Points, in no order, along strands that fork and pass close to each other.
(in the rows, 128 means zero)
Two points are linked if the straight distance between their rows is under 75.5. Some points are linked to none.
<1130>: [141 139 124 107 168  75 164 104 192 204 146 108  92  86 126 123 103 118
 135  48 136 147 131 112]
<716>: [109  85 151 164 188 142  96 128 181  75 171 124 201 100 145 115 100 156
 137 162 118 132 109 153]
<207>: [168 152 109 112  60 125  79 158 120  90  89  94  89 149 129 151 154  98
 105 162 135  93 106  63]
<61>: [117 126 148 120  97 111 145 120  98 108  82 132 164 119 102  84 145 136
 163  97 113 140 146 158]
<452>: [122  93 134 146 141 161  88 135 165  73 163 126 170 137 152 143 119 146
 128 188 126 110  97 130]
<734>: [153 147 124  97  41 137  97 137  89  75  52 127 158 141 107 114 151 132
 141 142 122  99 143  95]
<122>: [ 76 147 131 124 129 122 201  82  53 152 118 173 137 143 112 122 130 144
 139  66 127 176 168 194]
<349>: [134 125 126 124 104 189  81 145  80  94 145 171 167 169 149 151 136 143
 130 193 141 110 121 114]
<487>: [154 133 121 125  94 121 101 155 126 108 103 100 113 139 131 130 153 110
 129 146 130 110 122  98]
<579>: [151 126 150 164 165 124  83 178 143 112 160 106  94 143 167 155 133 105
 130 156 140 131  93 109]
<441>: [109 127 167 129 111 104 147 118  83 105  79 137 169 118  97  71 143 140
 177  78 114 167 156 178]
<1105>: [149 156 105 132 156 111 144 138 126 196 146 115  37 137 143 168 128 101
  93 106 146 129 127  96]
<699>: [157 161 110 122 140  88 154 138 131 192 131 112  50 123 129 149 133  92
 111  87 137 137 136 101]
<622>: [120 135  74 102  83 174 144  95  97 138 118 157 112 163 113 168 130 143
  81 167 133  94 140 109]
<507>: [161 128 193 184 195  97  78 197 111 116 146  99 127 102 145 113 128 107
 163 130 124 165 129 150]
<1114>: [111 113 120 140 164 145 147 129 124 136 165 146 148 126 143 131 121 136
 124 129 127 124 128 153]
<813>: [154 127 144 143 104 140  54 170 136  71 124  98 114 152 153 155 145 112
 132 187 137 109  91  93]
<217>: [107 129  90 124 137 154 172 103 105 171 143 150  96 144 128 159 124 136
  94 135 130 115 143 134]
<341>: [117 115 120 135 190 120 148 109 196 149 165 116 126 106 153 138 105 131
 109 115 135 129 107 109]
<834>: [163 135 177 153 186  78 102 171 153 148 143  94 103  97 134 110 123  97
 148  96 124 156 132 130]
<135>: [108 114  94 123 134 151 129  98 200 131 155 120  90 147 155 180 109 130
  72 176 147  95  84  75]
<1039>: [114 117 102 102  99 113 172  91 167 137 110 125 141 113 106 107 133 146
 132 103 116 119 132 132]
<8>: [154 142 135 125 178  90 116 130 205 177 162  96  61 116 153 163 105 101
 110  91 149 135 101  76]
<1111>: [148 131 172 173 181 129  93 185  94 113 152 121 138 122 153 121 135 115
 163 132 128 148 129 153]
<934>: [113 134 107 125 130 157 161 118  81 149 138 160 123 146 129 141 133 135
 116 125 131 122 146 149]
<290>: [153 137 101 121  99 118 117 139 161 134 123 100  69 142 138 162 143 104
 100 144 142 100 101  77]
<1043>: [113 123  77  94  68 167 151  88 119 128 118 160 135 153 112 145 132 144
  97 160 125  98 141 122]
<750>: [ 92 125 102 133 172 161 181  99 101 184 165 160 107 137 131 154 110 145
  93 127 130 129 146 160]
<589>: [178 148 180 116  93  41 102 160 133 134  68  78  84  86  93  79 130  77
 149 114 113 144 156 101]
<63>: [130 142  95 131 127 163 128 134  74 157 136 141  74 165 138 174 132 127
  90 155 147 109 127 108]
<984>: [124 135 137 150 170 122 156 144 100 159 149 140 115 124 139 126 135 119
 140  91 128 145 137 157]
<379>: [128 113 158 140 125 148 110 149  93  95 124 142 186 125 124 100 139 141
 165 135 117 134 137 162]
<45>: [126  89 156 165 161 153  75 142 177  61 163 118 191 119 145 135 115 152
 142 186 121 127  97 141]
<883>: [132 117 153 166 177 149 100 163 101 103 168 135 159 131 153 127 131 133
 152 145 128 139 121 161]
<415>: [107 143 132 119 163  80 200  88 145 190 137 128 115  94 112 100 114 135
 153  34 121 170 139 159]
<268>: [162 145 163 116  52 126  65 174  82  62  47 101 158 120 110 100 145 129
 158 161 124 110 148 100]
<402>: [127 104 163 172 179 145 100 162 111  94 161 136 188 113 138 112 127 143
 162 140 117 144 127 176]
<837>: [167 142 136 123 100  99 100 162 137 119 103  91  91 127 128 127 150  95
 125 133 128 116 124  94]
<697>: [135 127 103 113 129 108 150 111 182 157 134 108  97 117 130 138 127 123
 114 112 132 113 114  96]
<53>: [156 111 173 151 112 136  66 178 110  72 109 102 163 120 129 115 145 128
 162 167 126 127 123 127]
<951>: [135 103 150 140 115 158  76 155 136  69 144 126 176 141 143 133 141 141
 142 184 128 111 107 128]
<1063>: [143 134  95 115 119 115 134 121 183 149 133 102  73 133 136 158 130 113
  97 131 140 105 102  75]
<949>: [126 137 130 113 183  74 182  92 180 205 148 119 108  79 121 109 102 126
 143  41 128 161 134 133]
<864>: [101 135 116 155 195 157 167 127  66 189 170 161  93 144 141 160 117 133
 106 115 132 140 143 164]
<1062>: [168 144 124 118  96  96  92 155 163 122 107  85  73 131 132 147 144  91
 109 141 131 108 106  73]
<337>: [ 94 120 116  94  68 156 158  83 104 103 107 180 195 144 104 102 136 155
 136 130 110 129 157 160]
<13>: [109 101 168 132 122  84 157 100 147 122  87 111 166  83  71  45 125 148
 176  70 107 173 136 176]
<159>: [158 156  83 110  60 138 105 144 103 112  91 113  86 157 127 160 149 107
  95 156 140  91 117  71]
<1206>: [125 125 100 114 124 123 160 113 161 148 133 121 118 119 125 129 134 130
 118 112 127 114 124 117]
<375>: [ 85  96 108 110 154 142 161  80 217 113 145 132 194  88 143 104  94 149
 107 147 116 121 119 134]
<443>: [120 161 116 135 142 140 162 133  37 169 115 155  86 151 130 149 139 121
 122  98 137 140 158 144]
<180>: [138 131 114 126 103 187  85 146  79 107 143 156 130 178 154 163 133 135
 115 192 148 105 115 103]
<809>: [ 97 121  84  93  76 156 168  82 131 129 122 158 152 136 110 129 126 145
 111 142 117 107 144 140]
<877>: [ 92 122 150 140 169  95 177 100 133 145 134 136 167  93 106  75 118 145
 160  57 110 173 138 195]
<1172>: [150 140 133 141 178 101 128 149 166 167 159 106  71 125 152 150 124 101
 117 101 144 133 115 108]
<619>: [126 134  96 138 142 152 143 128 114 164 150 135  74 151 142 169 130 122
  91 141 142 115 123 112]
<1009>: [108 124 133 112 104 184 122 122  76 109 137 197 196 156 130 129 130 154
 133 162 126 123 148 145]
<1113>: [110 127 163 148 179  79 167 119 129 156 130 130 151  90 105  75 119 134
 170  44 113 181 139 189]
<409>: [100 110 123 137 164 140 157 113 137 131 163 151 171 115 133 113 114 144
 131 116 116 134 134 167]
<407>: [131 105 137 129 113 161  98 144 122  86 135 138 178 141 137 128 136 140
 141 166 128 108 124 134]
<927>: [120 111 178 141 122  94 144 125 115 113  82 115 168  94  77  51 135 143
 183  77 108 172 150 176]
<843>: [128 118 136 121 101 175  99 137  95  86 134 167 191 151 135 126 138 148
 146 173 128 110 130 138]
<881>: [144 121 149 163 137 145  61 172 142  80 148 107 110 152 165 161 133 114
 136 184 140 121  81 105]
<629>: [134 143  99 139 162 135 141 137 114 187 155 124  48 151 145 176 127 111
  87 128 150 121 122 104]
<145>: [137 137  73 122  94 165 108 122 110 134 130 124  70 177 137 187 134 122
  70 180 151  90 102  76]
<479>: [133 146  89 127 119 180 118 131  44 154 125 150  81 183 135 179 129 133
  86 172 154 104 129  99]
<996>: [115 121  71  98  89 138 161  88 180 137 124 121 117 130 120 146 127 136
  92 146 127  94 123  99]
<747>: [109 157 133 118 106  99 178 102  70 139  82 145 120 134 107 107 146 127
 154  57 124 168 165 159]
<60>: [160 164 138 100  40 133  75 159  68  64  39 118 155 138 112 107 144 129
 147 147 125  99 151  91]
<847>: [189 151 174 106 103  30 102 147 160 162  84  78  74  81  92  88 125  76
 142  92 116 150 157 100]
<1140>: [170 131 184 149  97 127  35 192 108  60  97  84 127 127 139 132 143 110
 152 196 130 124 112  94]
<680>: [108 107 107 135 151 156 121 118 179 115 171 127 114 146 160 168 114 135
  93 171 137 104  91 106]
<914>: [104 143 138 118 143  77 197  89 131 170 114 131 120 103 103  87 125 132
 164  40 120 179 143 172]
<505>: [130 121 108 136 106 175  76 144 112  99 147 134 108 182 158 178 131 124
 105 198 148  98  88  91]
<1228>: [127 118 130 111  80 102 146 112 135 111  77 116 153 116  90  82 146 137
 158 101 110 131 140 141]
<981>: [122 131 145 156 196 105 154 140 126 157 158 130 134 108 131 106 127 125
 151  71 122 156 135 171]
<1142>: [105 125 126 107  92 168 141 110  81 106 120 183 185 152 120 121 134 152
 140 134 117 126 154 157]
<150>: [154 132 112 106  60 128 102 142 113  90  78 113 136 138 116 124 154 121
 133 147 125  96 128  96]
<544>: [135 133  90 127  96 156  97 129 146 111 135 114  73 175 143 186 129 114
  80 184 151  88  84  71]
<1223>: [ 84 144 127 127 141 145 188  95  58 158 133 180 138 142 118 132 129 144
 130  88 122 158 166 187]
<385>: [ 90 118  98  92  77 139 178  77 127 119 108 164 171 131 103 104 130 151
 133 122 112 126 147 159]
<1186>: [ 92 103 136 116 116 160 143 105 122 101 142 177 214 127 120  96 116 158
 142 137 110 132 144 181]
<942>: [119 127 161 163 203  88 149 143 128 152 148 131 147  90 118  90 116 128
 161  61 118 171 137 183]
<305>: [120  91 157 167 184 141 101 147 151  86 167 127 197 104 134 112 113 150
 154 145 116 140 116 169]
<549>: [ 90 105 127 138 180 126 161 103 163 125 161 140 192  93 131  93 104 150
 133 106 114 142 128 173]
<460>: [116 130  77  99  87 200 120  95  80 143 127 181 116 181 117 174 118 153
  67 201 140  94 141 110]
<258>: [117 147 134 154 179 136 163 145  68 172 156 156 105 134 140 138 130 120
 132  89 132 151 145 162]
<325>: [169 139 176 132  68 127  45 185  88  58  70  89 148 120 122 111 147 118
 154 182 127 113 132  92]
<291>: [148 157  70 114  78 154 114 126  88 135 102 126  66 172 127 178 138 115
  76 166 145  89 122  68]
<722>: [ 91 115  87 112 157 151 168  82 198 151 164 134 136 110 151 146  97 146
  84 151 132 109 119 114]
<1137>: [156 140 146 151 171 108  96 164 158 143 159  98  71 133 162 155 125  97
 122 128 141 136 102 101]
<1022>: [165 143 147 113 165  73 104 129 217 180 145  85  64  97 144 150  97  95
 120  82 145 138 111  74]
<724>: [110 100 150 132 122 148 123 128 115  92 130 153 207 119 115  93 130 152
 158 135 112 134 138 175]
<475>: [153 156 123 116 151  76 155 125 167 199 138 106  68 105 126 137 121 101
 127  65 135 142 135 106]
<421>: [114 120  75 115 120 148 147  95 183 150 146 120  82 145 141 180 113 132
  64 165 145  89 103  78]
<1031>: [ 86 104  95 109 164 142 169  77 210 136 160 132 162  95 150 127  88 148
  92 141 123 121 121 117]
<439>: [182 150 149 107 131  52 100 137 203 176 123  78  64  94 123 131 111  81
 125  82 139 136 127  80]
<801>: [ 88 145 148 118 117 115 177 100  59 126  95 161 152 141 113  96 142 140
 159  65 121 168 162 187]
<2>: [111 117 153 123 130  73 171  92 158 143  97 113 148  79  75  54 122 144
 176  53 112 169 134 166]
<1185>: [107 127 133 113 120  80 179  90 143 148 102 122 135 101  91  77 134 141
 164  57 111 163 137 160]
<271>: [ 98 133 126 134 143 148 164 116  70 144 141 171 145 138 127 129 133 139
 136 103 124 140 152 171]
<520>: [165 135 190 174 188  82  94 189 117 134 135 100 121  95 131 100 130  97
 163 103 117 168 142 152]
<908>: [114 157 115 118 116 120 179 111  63 157  98 152 102 142 117 136 141 129
 131  80 126 146 163 149]
<920>: [119 111 126 106  92  97 160  94 168 125  89 113 157 103  86  77 135 145
 157  96 111 128 134 141]
<234>: [ 87 110 133 131 161 115 176  94 149 128 142 146 191  96 111  77 110 156
 147  92 110 155 139 188]
<1065>: [161 111 172 147 107 118  62 176 142  71 106  83 138 119 126 123 142 118
 146 174 126 123 115 106]
<548>: [ 88 100 114 117 122 160 150  94 159 107 153 162 206 115 131 102 111 153
 122 152 107 124 139 168]
<327>: [125 121 101 135 105 169  78 133 144  98 150 122  85 181 161 187 126 123
  92 198 149  94  75  78]
<336>: [126 145  78 113 102 198 109 107  48 148 121 172  97 189 120 183 121 147
  70 194 151  94 136  99]
<428>: [120 110 118 140 159 145 128 129 163 120 162 126 132 130 150 143 120 131
 116 147 134 116 108 123]
<393>: [142 121 167 141 118 147  87 169  85  86 110 130 175 126 129 112 145 135
 167 146 124 130 136 141]
<160>: [192 157 154  94 105  34 107 138 176 174  97  79  60  89 105 104 123  75
 134  79 123 141 146  91]
<190>: [166 138 132 124  72 126  57 171 133  72  95  88 105 144 139 149 152 102
 120 182 134  97  97  71]
<762>: [ 95  89 119 121 138 149 135 102 192  96 153 138 201 105 135 103 104 155
 120 159 114 116 120 151]

Follow the links from the first point to the second, and from the first to the third. Name the last point that the two ways share.
<452> / <479> / <180>: <843>
<45> / <190> / <337>: <843>
<864> / <122> / <460>: <217>
<1130> / <801> / <479>: <619>
<1223> / <258> / <460>: <217>

A fork is a point with three links, a tip a point with one. Leave the first point through the second and follow the links. Name the first fork or tip that comes.
<981> / <984>: <217>
<716> / <45>: <843>
<1185> / <914>: <619>
<402> / <883>: <834>
<53> / <393>: <722>

Name the points in between on the shortest way along the links from the first point to the second, in order.
<1031> / <268>: <375>, <762>, <548>, <1186>, <724>, <379>, <393>, <53>, <1065>, <1140>, <325>
<520> / <843>: <507>, <1111>, <883>, <402>, <305>, <716>, <45>, <452>, <951>, <407>
<1009> / <622>: <1142>, <337>, <385>, <809>, <1043>
<385> / <949>: <809>, <1043>, <622>, <460>, <336>, <479>, <63>, <619>, <629>, <1105>, <699>, <475>, <1130>
<699> / <441>: <475>, <1130>, <949>, <415>, <914>, <1185>, <2>, <13>, <927>
